Points on a hilly landscape, in no order, each with its height.
From any point a ball takes the steepest step (drop divided by distance) to one of its 2 nearest points. It stops when none of these is lower. Distance is the straight distance between rows; heights are no part of it.
Z_487: [128 133 156 156  78 183 109 127 199 142 160 132 131  70  81 114 132 141
 100 115  43 122 144 136 122 126 192  66 106 138 145  61 123 107]  (h 503)
Z_741: [128 115 158 134 143 144 108 143 142 166 130 135 112 150 109 133 155 147
 124  70 107 122  85 129 138 110 121 132 155 127 105 120 107 116]  (h 549)
Z_869: [127 108 110  72 121  80 150 167  70 107 122 138 155 187 174 135 143 122
 141 128 159 126 119 136 190 148  90 171 133  97  81 164 188 149]  (h 371)
Z_991: [139 140  99  90 144  94 140 158 171 127  68  84 105  80 104  77 119 130
 182 168  99  65 128 155 109 116 144  64 108 165 187  85  77 101]  (h 798)
Z_87: [122 109 150 125  89 162 130  91 166  52 114 140 179  82 119  91 155 162
 127 142 160 113 149  69 137 137 189 153  84 143  98 114 162 101]  (h 277)
Z_44: [195 167  88  90 152  61 121 137 135 121  92 100 162 174 166 124 150 134
 137 158 167  86  67  87 152  89 135 168 102 123 121  91 122 114]  (h 187)
Z_932: [176 107 120  92 139 164 113  98 143 187 150 136 142 129 114 166 121 134
  63 143 137 135 151 128 106 113 154  96 199 139 151 107 128 125]  (h 359)
Z_372: [ 92 115 140 108 174  70 158 149 162 104  44 125 138 108 146 130  91  95
 184 164 174 135  69 144 103 122 144 115  94 117 143 135  86 132]  (h 597)
Z_734: [116 141 111 110 139  73 140 148  90 148 111 105 116 126 151 114  92  94
 148 155 153 127  97 158 103 112  90 123 124 129 140 133 104 154]  (h 412)
Z_547: [122 149 120 149 136 134 143  98 141 107 147 157 150 138 134 133  96  98
 126 142 166 145 144 119 147 115 153  99  90 111 152 160 133 147]  (h 255)
Z_750: [100 100 125  70 114 115 115 172  80 136 143 173 163 169 125 186 132 143
 108  77 118 132 109 130 204 152  99 130 166  90 112 161 163 113]  (h 39)
Z_313: [ 80 159 121 164 153  67 157 133 133 118 101 146 133 121 120 174  95  79
 163 123 149 194 108 153 136 113 110 132  49  82 160 163 103 152]  (h 537)
Z_38: [ 53 127 148 182 153 125 129 168  84 141 110 111 107 126 115 114 112 101
 159  93 118 150 133 157  95 174  65 139 143 131 128 149 126 142]  (h 421)
Z_959: [181  57 129  75 155 100 148 111 157 116 133 167  82 202 168 172 104 160
 100 148 181 152 130 151  79  88 156 163 180 163  91 143 144 137]  (h 46)
Z_647: [179 152 105 115 145 126 115 112 125 161 156 140 216 147 118 188 139 155
  36 175 134 107 133  80 139 130 155  82 128 109 171  88 119 123]  (h 419)
Z_905: [141 119 126 137 122 151 143 105  96 111 123 106  91  90 152 100  83 103
 114 156 155 104 191 132  99 111 148 128 140 155 121 129 139 160]  (h 250)
Z_788: [123 185 105 148 104 127 131  95 135  75 135 114 144  90 143 103 154 135
 163 167 152 150 143  89 146 128 126 149  67 107 169 117 142 117]  (h 515)
Z_700: [173 144  91 163 154 132 169  95 126  90 167 152 126 216 154 131 161  97
  98 158 153 160 179 145 149 124 142 151 132 130 108 167 172 182]  (h 231)
Z_645: [132 138 111 125 107 110 156  95 123  98 120 141 148 116 183 122 124 117
 158 159 195 137 152  86 139 108 138 196  49 102 108 167 143 143]  (h 184)
Z_549: [ 69  69 166 161 170 165 158 152 154  99 101 155 113 107 104 119 116 111
 123  91 147 141 161 154  85 175 127  84 190 142 122 156 143 126]  (h 379)
Z_637: [178 120  94 101 131 129 157 123 109 138 169 138  76 197 145 172 146 120
  89  94 110 144 166 156 149 110 149 180 187 121  90 146 162 144]  (h 208)
Z_605: [151 135 109 119 149 111 125  83 154 148 135 186 114 161 147 175  72 126
 119 113 147 126 128  92 150  63 178 162  71 110 116 160 113 140]  (h 169)
Z_182: [100 120 129 120 172  67 153 123 142 128  98 165 146 141 131 170  66  82
 146 132 169 166  94 152 122 102 134 119  74 102 140 164 103 150]  (h 558)
Z_417: [ 69 142 110 154 140 116 116 129  95 174 130 114  91  95 125 146  45 106
 138  96  88 131 153 145  97 102  95 131  97 123 155 146  75 131]  (h 702)
Z_530: [ 65 120 133 164 159  77 147 196  75 131  75 124 126 141 121 128 111  81
 163 118 155 166 101 179  98 190  65 153 150 121 115 164 140 148]  (h 453)
Z_25: [196  96 125  62 154  65 117 110 108 153 132 118 126 157 178 138  93 138
  95 183 170 106 119 142  72 102 136 127 178 187 113 106 133 136]  (h 388)
Z_883: [ 81 126 147 132  97 131 128 139  94 108 110 111 145  82 136 105 120 136
 163 134 148 130 118 107 123 153  98 141 101 120 118 145 117 123]  (h 451)
Z_419: [129 124  88 111 142  80 155 125 117 134 181 220 125 193 108 205  80 100
  80  87 133 180 131 168 146 114 149  98 139 109 134 171 152 140]  (h 352)
Z_121: [101 166 119 182 129 117 138 114 145 116 119 111  92 127 123 101 145 118
 179  99 131 144 110 119 136 113 133 173  61 100 116 138 103 140]  (h 538)
Z_423: [143 136 112 155 134 152 128  98 130 137 173 178 142 164 121 156 109 111
  86 142 146 153 162 131 142 122 156  91 138 118 155 150 145 146]  (h 296)
Z_351: [152 153 106 170 135 153 149 107 117 108 161 163 103 209 130 151 160 108
 121 110 123 155 166 133 197 122 129 166 120 106 113 162 168 173]  (h 213)
Z_816: [118 106 177 155  96 191 129 113 175 118 144 156 138  75  87 116 118 146
  89 100  92 127 159 124 129 132 180  61 120 143 138  96 134 116]  (h 473)
Z_334: [ 87 136 127 117  93 111 102 155 117 150 115  83 141  71 110 101 125 146
 163 132  82 103  99 136 119 138  93  96 110 139 147 106  80  92]  (h 369)
Z_857: [119 118 118 151  99 177 132 127  77 145 171 152  93 163 118 160 146 131
 103  83  89 143 178 136 155 147 100 179 172 120 103 171 148 145]  (h 111)
Z_143: [ 75 184 125 163  77 125 134 129 129  86 157 106 114  48 121 101 152 148
 188 145  94 167 116 118 131 137  91 144  64 111 168 115 132 102]  (h 669)
Z_833: [149 144 108 153 154 109 169 112 119  72 145 151 144 194 162 114 143  90
 134 179 187 170 154 142 147 136 119 141  99 122 110 174 180 177]  (h 256)
Z_955: [ 61 159 110 152  69 117 131 147 158  81 142  96 105  30  99  88 146 152
 171 137  62 123 133 154 114 108 113 135  60 137 160  86 128  83]  (h 640)
Z_565: [130 101 127 114 108 126 149 153 167 116  83 104 117  60  85  82 112 135
 149 130  73  77 146 143 110 119 139  61 105 190 180  79  99 110]  (h 786)
Z_695: [108 169 139 181 129 120 125 147 133 138 113  75  82 119 127  59 163 122
 177 108  99 114  86 156 116 136 108 132 113 127 118 103  90 138]  (h 593)
Z_535: [173 158 116 154 169 139 127 108 146 145 140  97 127 157 124 105 153  92
 114 151 143 117 135 147 121 123 145  73 163 135 162  99 122 146]  (h 217)
Z_325: [122 166 130 166 135 147 132  99 179 112 136 136 119 116 103 104 125 113
 141 117 105 132 130 131 142 122 169  74  90 116 175 107  97 120]  (h 391)
Z_677: [106 129 126 119  95 133 133  90 148  65 103 138 157  80 145 102 138 146
 157 144 177 122 146  71 140 125 166 181  64 118 109 137 138 109]  (h 246)
Z_715: [217 105  94  57 133 140 155 126 128 150 157 115 105 199 137 180 153 141
  62 117 117 156 165 147 116 117 145 170 220 122 100 119 173 123]  (h 211)
Z_592: [195 131 101  85 160  74 102 125 114 161 117  81 145 141 159 130 113 125
  95 193 147  91 105 129  98  94 132 104 156 170 138  85 112 135]  (h 360)
Z_354: [126 142 126 116 152  76 172 147 148  87  61  99 123 101 160  78 112  85
 175 187 190 125 104 154 110 129 144 100  99 130 151 108 115 150]  (h 613)
Z_746: [180 110 115  67 136  65 123 121  75 148 147 131 123 171 169 141  93 125
 103 146 151 104 118 144 109  93 119 163 153 151 104 129 145 139]  (h 411)
Z_378: [ 76 140 126  90  97  98 122 150 141 105  99 137 208  83 102 123 129 135
 167 168 130 144  77 131 147 161 116  68  97 111 190 114 102  84]  (h 347)
Z_249: [ 63 156 132 177 149  93 160 142 154  93  89 123 118  84 116 130 108  84
 187 124 122 177 122 161 124 140 108 103  56  91 188 140  92 133]  (h 508)
Z_253: [170  86 162  78 146 121  83 144 185 146 104 144 116 171 129 170 145 193
 124  95 136 111  53  97 161  87 139 147 150 119 104  96 117  88]  (h 529)
Z_496: [132 112 113 124 155  81 167 119 111  98 148 166 142 187 140 130 120  80
 121 162 183 164 129 164 118 132 129 120 137 133 107 177 160 165]  (h 282)
Z_943: [ 98  90 119  70 120 114 114 185  52 146 134 129 116 157 140 173 129 142
 124  62 104 112 123 140 162 162  92 172 194 110  88 160 157 113]  (h 103)
Z_568: [183 191 109 179 138 157 111  75 165 147 140  84  69 107 107  98 126 107
 122 138  89 105 163 123 125  92 169 128 102 129 142  86  81 134]  (h 492)
Z_500: [104 131 140 144 118 137 139 151  99  95 115 145 158 158 124 111 162 122
 161 137 158 157  94 121 167 169  83 131 119 107 121 169 157 142]  (h 160)
Z_641: [152 134 144 118  57 178  65 113 105 170 171 124 182  83 106 140 142 173
  79 138  81 114 153  73 150 160 119 122 124 134 121 110 131  97]  (h 153)
Z_150: [ 79 140 108 108 100 104 107 131 184 108 111 120 153  70  98  93 152 149
 163 142  88 101  79 137 118 114 156 119  86 135 129  92 105  72]  (h 598)
Z_485: [179 128 101 145 164 135 173  98 131  96 173 141 144 197 143 131 156  99
  75 177 172 159 178 160 102 136 155 117 176 151 125 144 167 155]  (h 202)
Z_608: [154 162  93 126 172  69 145 138 122 139 148 141 112 198 120 140 125  72
 129 106 139 146  93 181 153  98 123 103 143 107 148 130 143 157]  (h 300)
Z_220: [ 51 113 149 143 144 129 135 160 118 134  99 119 116  61 105 124  53 104
 143  98  82 116 164 160  89 152  92  70 123 141 184 130  95 123]  (h 662)
Z_345: [ 96 148 143 183 149 126 144 144 117 130 102 111  82 151 127  89 153 120
 169  94 139 136 103 137 128 142 105 163 112 123  94 141 115 158]  (h 565)
Z_468: [ 94 162 144 175 120 142 142 132 107 101 120  93  88  84 124  83 120 109
 163 134 117 129 143 148 111 153  96  99 113 125 164 127 123 146]  (h 723)
Z_171: [130 132 168 170 122 179 124 125 141 124 134  88  95  92 106  74 159 120
 132 114  94 109 146 158 107 150 129  69 161 150 145  92 129 140]  (h 758)
Z_406: [149 165  99 128 113 112 111 103 127 100 127 110 220 118 128 132 181 166
 101 177 154 103 119  65 144 149 133 130  91 115 159 103 139 100]  (h 113)
Z_824: [172 111 144 103 123 166 102 103 149 151 136 139 189 122 127 149 153 165
  76 146 150 112 145  69 141 131 162 133 139 138 106 118 129 106]  (h 173)
Z_879: [155  91 140 119 137 201 151  98 158 140 137 133 103 101  98 137 125 117
  74 126 142 142 200 156  80 137 173  73 213 153 156 113 144 134]  (h 319)
Z_632: [151 164  92 140 156  67 163 141  91 102 148 130  93 210 133 127 144  77
 140 115 150 151 123 181 163 120 120 141 132 106 114 146 172 175]  (h 325)
Z_539: [ 95 168 132 172 109 133 153  90 175  39 124 126 120  88 120  76 171 128
 179 140 150 155 125 112 136 122 164 158  52 113 142 113 149 122]  (h 471)
Z_861: [168  75 138  73 168  76 132 148 146 124 105 147  95 208 169 156 114 145
 128 146 191 123  75 148 109  93 133 148 179 149 101 120 144 140]  (h 83)
Z_912: [122  85 114 129 160 116 167 129 131 119 132 156 102 166 137 141 117  98
 119 134 173 148 134 163  82 139 135 120 185 157 100 171 139 147]  (h 306)
Z_722: [ 88 132 137 158 116 151 127 139 114 121 155 201 156 166  97 158 137 136
 124 100 117 174 117 123 182 163 100 108 113  98 130 174 156 138]  (h 425)
Z_471: [199  74 124  50 156  95 133 100 141 128 147 173 117 208 173 189 108 151
  80 140 161 134 141 126 134  77 153 173 157 137  92 137 165 130]  (h 76)
Z_476: [150 122 125 125 140 136 135 100 116 111 130 126 144 132 160 111 111 109
 120 168 183 119 160 117 116 110 155 129 124 139 119 145 139 154]  (h 205)
Z_371: [101 108 110 127 100 144 135 132  79 130 173 213 150 170 125 187 102 123
  95 113 121 166 158 126 167 151 105 127 143 110 132 195 159 140]  (h 395)
Z_491: [140 104 150 116 101 171 108  91 166 109 133 161 182 101 129 127 143 168
 105 135 147 115 146  63 148 128 194 138 105 136  87 129 135  95]  (h 226)
Z_274: [156 170 121 151  74 163  70 103  78 176 165  80 109  74 109 112 131 139
 110 141  64 109 168 115 130 130  85 138 121 136 141 105 102 118]  (h 630)
Z_412: [101 124 109 114 120  98 125 154  69 153 133 119 138 124 129 126  97  93
 138 142 139 124 107 169  95 146  78  95 168 141 156 140 118 140]  (h 383)
Z_361: [111 117 129 133 145 106 143 115 119 129  98 131  96 125 167 139  81 128
 157 122 163 119 134  95 113  97 136 202  74 126  83 167 110 155]  (h 472)
Z_993: [193 177  81 128 159  92 122 118 121 137 121  51 146 128 147 116 147 124
  97 200 138  85 134 113 110 108 138 103 121 145 150  73 103 135]  (h 318)
Z_790: [ 76  79 178 125 180 124 126 149 175 126  74 130 120  99 129 133  84 135
 163 102 123 114 102 130  85 132 137 109 133 152 126 125  94 119]  (h 504)
Z_305: [175  83 122  92 144 174 138  99 151 161 134 129 110 136 125 149 127 132
  77 143 158 148 167 148  62 117 167 105 223 156 132 127 145 129]  (h 340)
Z_868: [161 100 116  92  97 140 140 129  70 134 135 141 149 170 185 134 151 133
 109 138 131 102 171  98 166 136 100 202 142 119  72 157 176 138]  (h 415)
Z_23: [106 138 124 140 150  91 147 129 115 130  94 101  89 104 162 113  79 103
 166 140 158 120 123 130  97 100 124 158  91 125 114 146 104 156]  (h 443)
Z_461: [ 64 115 141 102 118 112 121 159 144 136 100 147 176  70 100 137  82 130
 149 130 102 123  98 134 128 150 121  57 103 121 176 126  80  95]  (h 313)
Z_388: [109 183 151 185 103 167 131 114 101  88 158 105  96  83 125  86 149 138
 176 126  95 164 126 118 126 157  91 122  88 117 154 143 154 132]  (h 699)
Z_290: [189 169  91 106 146  80 109 135 105 145 132  94 142 173 150 127 138 113
 119 132 132  98  93 117 169  88 119 143 124 112 144  94 121 127]  (h 243)
Z_416: [128  96 158 126 164 141 112 126 169 150 101 134 110 127 130 127 128 145
 138 108 138 111  88 122 111 111 142 109 155 140 113 123 100 120]  (h 527)
Z_867: [176  78 133  65 113 148  92 114 106 179 137 141 178 123 145 171 110 154
  76 152 153 106 152  88 118 122 133 132 170 155 111 133 140 113]  (h 223)
Z_130: [ 95  98  97 127 121 102 164 143  98 135 176 208 130 169 101 207  75 102
  90  91 129 181 147 163 120 153 117 110 158 124 127 194 144 133]  (h 372)
Z_292: [140 196 113 185 113 155 127  87 183 105 151 109  93  95  99  88 135 122
 140 127  66 124 156 142 137 105 169  95  72 125 185  82  94 117]  (h 437)
Z_596: [100 113 136 103 169  64 136 140 160 121  60 148 140 145 137 166  87 116
 173 127 163 145  54 118 133  97 138 157  73 107 129 148  95 128]  (h 578)
Z_600: [114 118 133 100 105 129 117 163  78 119 137 163 195 168 123 143 148 132
 130 129 147 138  99 119 189 166  77 113 150 105 138 156 161 120]  (h 101)
Z_175: [183 109 110 103 156 111 145  95 141 133 144 179 130 199 166 169 112 120
 101 123 158 132 142 114 164  75 166 172 104 119  90 158 152 151]  (h 116)
Z_448: [126 114 146  88 128 107  89 147 191 149 115 168 153 153 105 160 133 181
 135  92  98 120  27 104 161 103 154 125 117 123 120  93  93  74]  (h 552)
Z_50: [128 155 132 181 118 166 141  88 143  86 138 145 130 148 140 109 154 128
 151 140 157 150 158  92 164 136 147 154  77 107 111 162 153 144]  (h 547)
Z_390: [109 117 145 134 168  82 180 158 138  82  65 121 119  96 140  87  87  65
 160 161 176 125 125 183  92 141 128  75 125 131 162 131 130 171]  (h 624)
Z_6: [ 91 124 100  73  78  93 105 146  99 135  91  96 146  27 138 121  95 155
 160 162 120  96 128  97 114 122  97 137  88 145 132 125  80  78]  (h 337)
Z_132: [150  89 106  81 135 114 151 147  95 125 130 153 136 191 169 142 147 125
 111 129 154 126 129 130 159 126 121 176 176 135  79 157 165 146]  (h 392)
Z_411: [125 120 116 125 141  90 166  99 117  99 131 157 140 163 176 126 103  98
 140 155 193 155 149 126 139 103 137 173  63 115  93 190 151 175]  (h 230)
Z_947: [180  78 122  45 125  79 123 143  86 145 141 132  82 180 180 176 102 151
 109 123 140 107 121 142 113 105 122 191 185 147  84 130 163 124]  (h 432)
Z_370: [158 100 174 139 154 173 118 111 196 146 109 104  95 114 118  90 169 151
 130 112 126 119 119 136  94 115 171  98 163 147 106  89 112 125]  (h 551)
Z_103: [184 154 114 130  91 158  83 107  74 186 154  90 124 107 134 127 136 130
  91 139  97  89 173  95 137 129  93 176 138 133 115 116 124 130]  (h 595)
Z_71: [ 66 137 159 178 156 115 149 142 165 100  94 146 144 119 100 123 121 101
 168 102 135 169 101 147 129 154 127 102  78  97 143 152 109 136]  (h 481)
Z_792: [117  75 159 124 122 197 131 133 138 135 128 144 146 135 119 116 178 154
 103 123 145 147 144 136 124 158 126 102 206 145  96 143 142 126]  (h 423)
Z_246: [105 111 118  81  84 119 110 122  96 128 114 132 172  61 146 141  70 135
 135 154 147 106 143  88 124 122 113 123  93 135 137 150 104 106]  (h 299)
Z_877: [180 128 116 100 136 150  96  99 127 182 154 125 180 109 114 175 115 141
  41 167 125 109 171  95 126 125 157  89 154 137 159  92 118 124]  (h 387)
Z_392: [141 104 113  97 122 150 119 141 102 177 154 162 105 167 102 179 132 142
  83  69 104 150 130 150 142 123 123 130 207 113 134 140 140 115]  (h 159)
Z_229: [174 176  99 151 165 121 122 120 145 140 122  69 161 141 119 112 170 120
 110 174 126  97 122 131 129 132 139  62 137 134 188  73 101 127]  (h 266)
Z_39: [159 155 116 156 127 153 107  92 121 169 142 100  76 110 131 116 108 114
 117 122 105 107 155 123 117  98 134 145 128 132 124 113  92 145]  (h 533)
Z_181: [ 82 140 116 119  47 131  79 145 119 146 146  97 148  46 105 120 126 166
 139 123  51 102 111 114 115 130 106 125  83 137 121 109  96  66]  (h 317)
Z_772: [191 150 111 115 160 139 121 115 142 166 164 170 181 182 118 185 137 140
  44 135 132 130 144  93 166 108 166 110 142  91 153  90 135 130]  (h 446)
Z_154: [ 74 116 139 142 157 114 142 151 140 118 114 136 127  90 106 128  76  80
 138 113 114 125 140 178  94 157 111  40 152 123 199 140 109 139]  (h 649)
Z_14: [ 88 134 169 165  57 167 108 133 114  97 161 101 145  83 129  89 169 161
 162 126  99 135 112 103 120 159 109 160  85 124  91 132 155 112]  (h 301)
Z_59: [190 138 126  96 143 115  85 150  94 167 126  80  35 159 145 144 142 145
 121  83  95  93 109 135 153  98 116 197 189 108  87  92 135 134]  (h 307)
Z_112: [ 91 137 119 104 112  95 104 135 187 133 114 145 163 121 100 121 150 154
 157 111  86 110  32 125 141 107 144 138  84 124 120 102  91  73]  (h 577)
Z_333: [121 131 114 106 145 109 121 103 164 147 119 172 135 122 132 168  61 123
 126 132 136 126 106 108 134  88 169 106  85 119 149 138  77 118]  (h 229)
Z_829: [122 156 122 126  35 151  69 122  94 144 170 112 173  64 116 124 141 173
 116 137  65 120 129  84 142 159  97 127  92 129 136 110 126  80]  (h 242)
Z_61: [ 47 147 130 112  98  87 137 147 157  77 102 128 173  56 104 109 163 133
 188 163 116 159  78 147 136 150 114 123  70 104 179 107 114  77]  (h 381)
Z_107: [123 129 126 141  85 174  99 123  61 176 181 139 105 125 107 147 122 132
  97  98  80 128 167 132 124 147  88 151 169 127 138 146 127 132]  (h 29)
Z_941: [108 173 128 149 100 138 103 123 159 104 157 153 198 128  96 118 169 155
 132 142 104 153  79 107 155 161 142  72  93 111 175  95 141  91]  (h 275)
Z_889: [205 103 144  97 162 131  92 129 170 155 104 117  91 182 140 145 151 164
 119 131 152 110  82 115 132  81 138 153 182 135 110  85 128 120]  (h 506)
Z_887: [170 186  77 122 121  98 112 120 122 121 132 107 185 146 140 134 159 138
 118 157 137 112 104  86 160 119 120 146  84 102 165  95 119 106]  (h 188)
Z_510: [137 106 139 145 133 169 144 102 126 119 135 131 101  95 117 119  97  98
 105 133 143 120 193 150 103 122 154  80 165 156 158 131 135 149]  (h 289)
Z_554: [126 148 165 182 110 177 165 104 160  23 115 124 133 102 112  67 162 134
 157 144 150 141 147 101 137 147 158 117  83 141 139 112 180 130]  (h 426)
Z_571: [131  86 130  75 105 130 100 119  86 164 132 132 165  95 148 153  79 132
 106 151 146  97 143 109 112 123 126 108 151 158 128 144 117 126]  (h 260)
Z_685: [214 126 138  88 177 159 107 120 186 159 119 121 106 197 114 151 183 168
  77 104 131 136 110 121 156  87 147 153 190  99 111  79 148 117]  (h 486)
Z_981: [102 128 138 122 167  95 120 154 226 138  88 123 118 125 107 110 138 141
 185 115  77 102  51 157 107 121 154  90 107 135 152 101  60  98]  (h 818)
Z_742: [115 109 165 162 111 153 150 156 183 101 113 101 109  67  91  70 136 127
 146  91  58  96 137 164  97 134 146  66 121 167 163  76 115 134]  (h 774)
Z_364: [165 145 124 116 116 127  87 151  75 181 133  87  85 132 119 115 143 133
 117  95  85  90 107 138 143 112  87 160 176 128 116  95 109 132]  (h 244)
Z_990: [ 90  94 158 112  96 135  94 152  98 153  99  89 128  60 137 105 111 166
 143 113 102  89 108 103  94 144 103 141 129 162  83 120  96 103]  (h 422)
Z_284: [148 102 108  88  84 156 119 138  63 179 184 163 128 150 119 196 109 126
  69 101  97 134 165 138 137 139 113 151 195 122 132 151 148 118]  (h 115)
Z_258: [161  76 125  67 142  61 109 149 111 141 135 124  50 187 156 197  81 161
 117 106 134 114  96 159  98  90 119 171 190 142 112 108 133 119]  (h 450)
Z_66: [128 163 142 185 126 163 125 125  93 119 139  85  84 113 121  71 157 109
 146 147 118 125 148 156 113 167 101 100 164 141 156 113 142 157]  (h 741)
Z_822: [115 123 136 144  91 151 153 107 103  88 117 126 122 103 182  96 132 137
 157 157 177 125 186  81 132 138 122 195  74 116  78 180 148 152]  (h 121)
Z_273: [117 110 127  92 127 114  97 165  61 178 126 113  87 142 134 165 107 139
 121  62  94 100 106 132 137 118  89 176 180 127 105 132 122 120]  (h 170)
Z_597: [ 95 158 120 162 133 102 149 118 116 129 114 131 102 135 140 145 106 115
 165  90 145 152 132 103 144 101 116 204  47  96 109 166 115 154]  (h 505)
Z_466: [130 136 103 124 140 120 130 126 122 160 164 193 132 177 108 171 100 102
  91  97 129 154 120 150 153 109 139  88 151 105 162 144 129 139]  (h 329)
Z_619: [140 109 164 141  92 188 114 110 111 118 130  97 133  82 120  88 152 149
 120 141 131 102 169  97 126 145 137 132 137 156  96 116 138 128]  (h 341)
Z_428: [ 60  99 165 124 144 120 132 144 129 118  78 119 142  77 134 122  82 127
 160 113 138 123 116 114 106 142 130 133  97 134 116 145  98 114]  (h 480)
Z_757: [ 88 109 141 151 163 118 158 137 123 100 103 136 110 114 126 115  85  74
 142 136 157 129 140 169  90 147 126  84 145 134 149 150 128 158]  (h 636)
Z_804: [192 146 102 148 158 142 149 108 124 146 172 114 115 192 122 135 161  98
  80 142 142 141 157 158 111 120 144 126 190 136 141 111 148 153]  (h 167)
Z_704: [108 139 153 153  84 165 117 132 114 105 148 140 160 142 123 105 175 158
 154 119 120 145 105  98 163 163 106 150  96 115 107 153 155 116]  (h 227)
Z_850: [142 184 115 175 126 155 145  90 108  98 169 151 126 154 148 137 142 123
 143 155 133 177 161 100 162 135 108 148  73 101 159 178 181 161]  (h 514)
Z_196: [164 190 103 162 110 147 126 107  72 128 174 126 128 158 137 137 149 132
 129 140 105 147 154 105 170 136  80 154  99  97 167 147 174 144]  (h 479)
Z_85: [ 51  99 149 203 185 139 161 154 144 106 100 141  97 132 104 118 103  80
 149  87 133 167 173 164  83 186 108 119 168 139 110 171 145 146]  (h 354)
Z_559: [ 55 139 123 138 117 117 123 150  90 155 111  82 102  48 128 125  59 125
 161 113  84 116 157 137  92 126  78 119  94 134 156 127  71 113]  (h 682)
Z_297: [131 122 165 164 125 179 147 112 144  74 113 112 117 106 125  70 154 130
 138 136 155 116 160 111 130 144 160 116 119 147 108 117 141 138]  (h 385)
Z_168: [181 127 111 112 159 104 146 108 129 123 137 140 165 194 171 132 140 118
 110 155 185 121 125 106 148  95 153 153 111 125 109 140 151 148]  (h 156)
Z_919: [159 185 117 152  97 157  94 109  61 143 164  81 137  95 133 123 134 138
 110 176  94 118 163 106 128 150  80 108 130 135 178 108 143 132]  (h 667)
Z_190: [121 115 134  97 176  97 127 161 197 141  70 106  95  97 121 112 105 140
 180 146  92  76  98 155  96 116 144  66 129 158 172 102  61 108]  (h 808)
Z_136: [109 141 148 164 145 136 105 137 147 172 131  99  89 120 105 112 139 134
 147  79  66 110  91 150 112 116 117 118 128 132 123 105  75 121]  (h 576)
Z_567: [188 137 154 135 143 164  98 108 221 164 127  73 114 111  94  99 196 149
 102 126  89 113 110 124 113 118 171 107 151 145 113  51 110 113]  (h 560)
Z_167: [ 84 141 156 165  70 136 115 167 110 120 130  82 129 105 131  67 182 159
 177 106 105 118  76 113 117 155  96 189  97 128  65 115 134 119]  (h 365)
Z_835: [145 167 118 174 164 127 133 125 146 128 140 136 124 181 110 110 157  87
 135 127 143 142 104 158 153 128 120  85 137 111 165 125 127 152]  (h 262)
Z_575: [165 124 158 128 109 181  91 113 226 181 150 103 125  78  87 118 158 158
  83 115  57 123 123 122 111 114 180  85 141 143 117  56 116  98]  (h 536)
Z_572: [180 107  97  52 122 157 125 143 117 161 154 131 108 181 120 193 151 152
  71  84 104 156 141 149 152 126 139 149 228  92 116 122 169 109]  (h 190)
Z_860: [ 56 123 130 134 104 115 137 156 176  95 103  99 129  47  98  89 123 141
 170 115  64 103 112 150  98 122 140 123  73 144 136  92 102  89]  (h 618)
Z_497: [ 62 137 143 127  93 104 143 162 120  83  87  90 147  49 122  89 143 134
 191 149 136 137  99 133 118 160  98 123  88 122 153 108 113 104]  (h 416)
Z_537: [ 82 116 139 113 135 105 116 166 112 156  97 112 148  99 112 119 109 114
 156 128 110 111  88 149 109 147  85  80 138 135 159 128  79 117]  (h 349)
Z_508: [157 150 103 124  94 125 131 124  53 134 161 126 128 168 160 136 141 121
 123 132 119 118 167 117 170 135  84 180 123 100 120 150 180 148]  (h 444)
Z_755: [124  77 183 125 110 206 121 116 159 129 141 150 153  96 106 123 143 165
  91 120 130 138 162 116 128 144 160  82 162 144 105 123 143 116]  (h 445)
Z_16: [132 133  92 100 126  60 167 151  64  93 148 135 105 200 161 141 141  97
 132 112 135 150 139 176 169 151 104 168 145 117  84 171 189 163]  (h 348)
Z_660: [114 144 129 122 101 128  95 121 155  87 133 122 231 110 110 106 193 169
 118 159 131 120  81  83 145 161 153 101 100 134 143  83 153  85]  (h 199)
Z_424: [ 98 114 137 108 138 128 130 124 162 134 106 152 133  80 118 140  66 124
 129 119 115 106 131 127 124 116 155  68 112 134 165 125  81 118]  (h 276)
Z_701: [126  63 136 108 161 154 151 135 152 133 111 139  84 131 140 146 110 129
 112 127 171 139 141 157  44 132 150 105 221 161 117 151 134 133]  (h 328)
Z_207: [178 119 124  80 166  65 125 147 138 118  90 126 139 188 173 122 124 129
 146 165 192 108  56 117 138  95 139 153 130 135 107 115 137 144]  (h 132)
Z_211: [183 159 111 152 124 144 114 110  93 161 154 102  93 156 140 112 149 111
 107 135 123 111 157 125 139 113 118 171 146 123 110 117 133 155]  (h 563)
Z_648: [206 163 118 126 178 156 124 120 163 153 150 129 147 202 106 160 186 141
  52 112 126 133 131 113 181 101 159 134 166  88 135  76 146 128]  (h 467)
Z_86: [ 56 108 172 137  91 127 112 171 121 119 104  78 140  66 131  83 140 159
 166 106 107 106  93 111  89 155 111 165 106 148  66 110 119  99]  (h 414)
Z_362: [ 92  90 108 176 168 133 184 142 153 112 122 161  95 168 112 156 117  89
 125  96 151 179 151 166  82 159 128 120 191 148  98 188 137 145]  (h 327)
Z_189: [ 75  65 162 125 133 166 141 160 112 127 105 136 129 112 121 118 145 131
 124 113 154 129 136 147  86 176 105 104 213 156  99 157 132 124]  (h 402)
Z_15: [130 134 104 155 137 140 147 117 102 137 155 145  72 186 132 157 132 107
 117  78 115 141 162 151 153 113 124 180 138 117  92 167 148 163]  (h 168)
Z_761: [ 83 122 152 176 159 139 140 141 165 116 124 176 142 174  94 134 152 118
 143  83 133 166  96 137 163 151 122 109 114 102 113 164 129 140]  (h 454)
Z_375: [137 116 146 148 145 149 130 114 133 136 107 121  80 128 151 110 123 138
 146 117 149 103 136  97 107 106 146 183 121 146  65 143 111 148]  (h 502)
Z_988: [165 113 142 101  86 180  83 128 103 180 159 137 161 126 114 145 159 164
  76 111  93 114 153  93 164 145 106 163 158 121  96 120 143 107]  (h 232)
Z_825: [143 122 138 169 131 182 133  97 137 118 140 145 111 151 136 112 151 136
 128 119 143 132 167 103 153 118 153 169 115 127  77 158 129 153]  (h 530)
Z_24: [104 123 121  93  91  97  96 148  98 149  83  98 124  67 151 114 110 168
 168 130 121  89  90  86 104 123  90 191  94 143  88 127  80  92]  (h 380)
Z_267: [ 47 128 167 215 170 138 141 152 132 104 106 120 102 106 102  96 110  89
 168  87 104 166 157 164  94 187  85 111 124 124 140 153 138 145]  (h 384)
Z_47: [ 98 177 133 156 101 144 132 115 172  88 148 168 153  85  89 108 128 139
 142 137  82 160 118 124 142 146 158  52  75 107 199  97 132 102]  (h 339)
Z_20: [163  99 155 110  83 190  95 120  95 161 135 110 152 112 132 114 178 162
  97 134 122  96 164  79 136 157 108 175 154 148  64 124 140 120]  (h 283)

Call two points neighbours if one is among the 2 nearest of the other. Go from one point of each pair to the other, from neighbour to neighbour, staying as low as possible. Name the highest point that can't be avoided.
Z_959 / Z_822 | Z_305
Z_476 / Z_406 | Z_290
Z_750 / Z_641 | Z_990
Z_641 / Z_85 | Z_334
Z_804 / Z_824 | Z_87
Z_107 / Z_804 | Z_700
Z_822 / Z_107 | Z_833
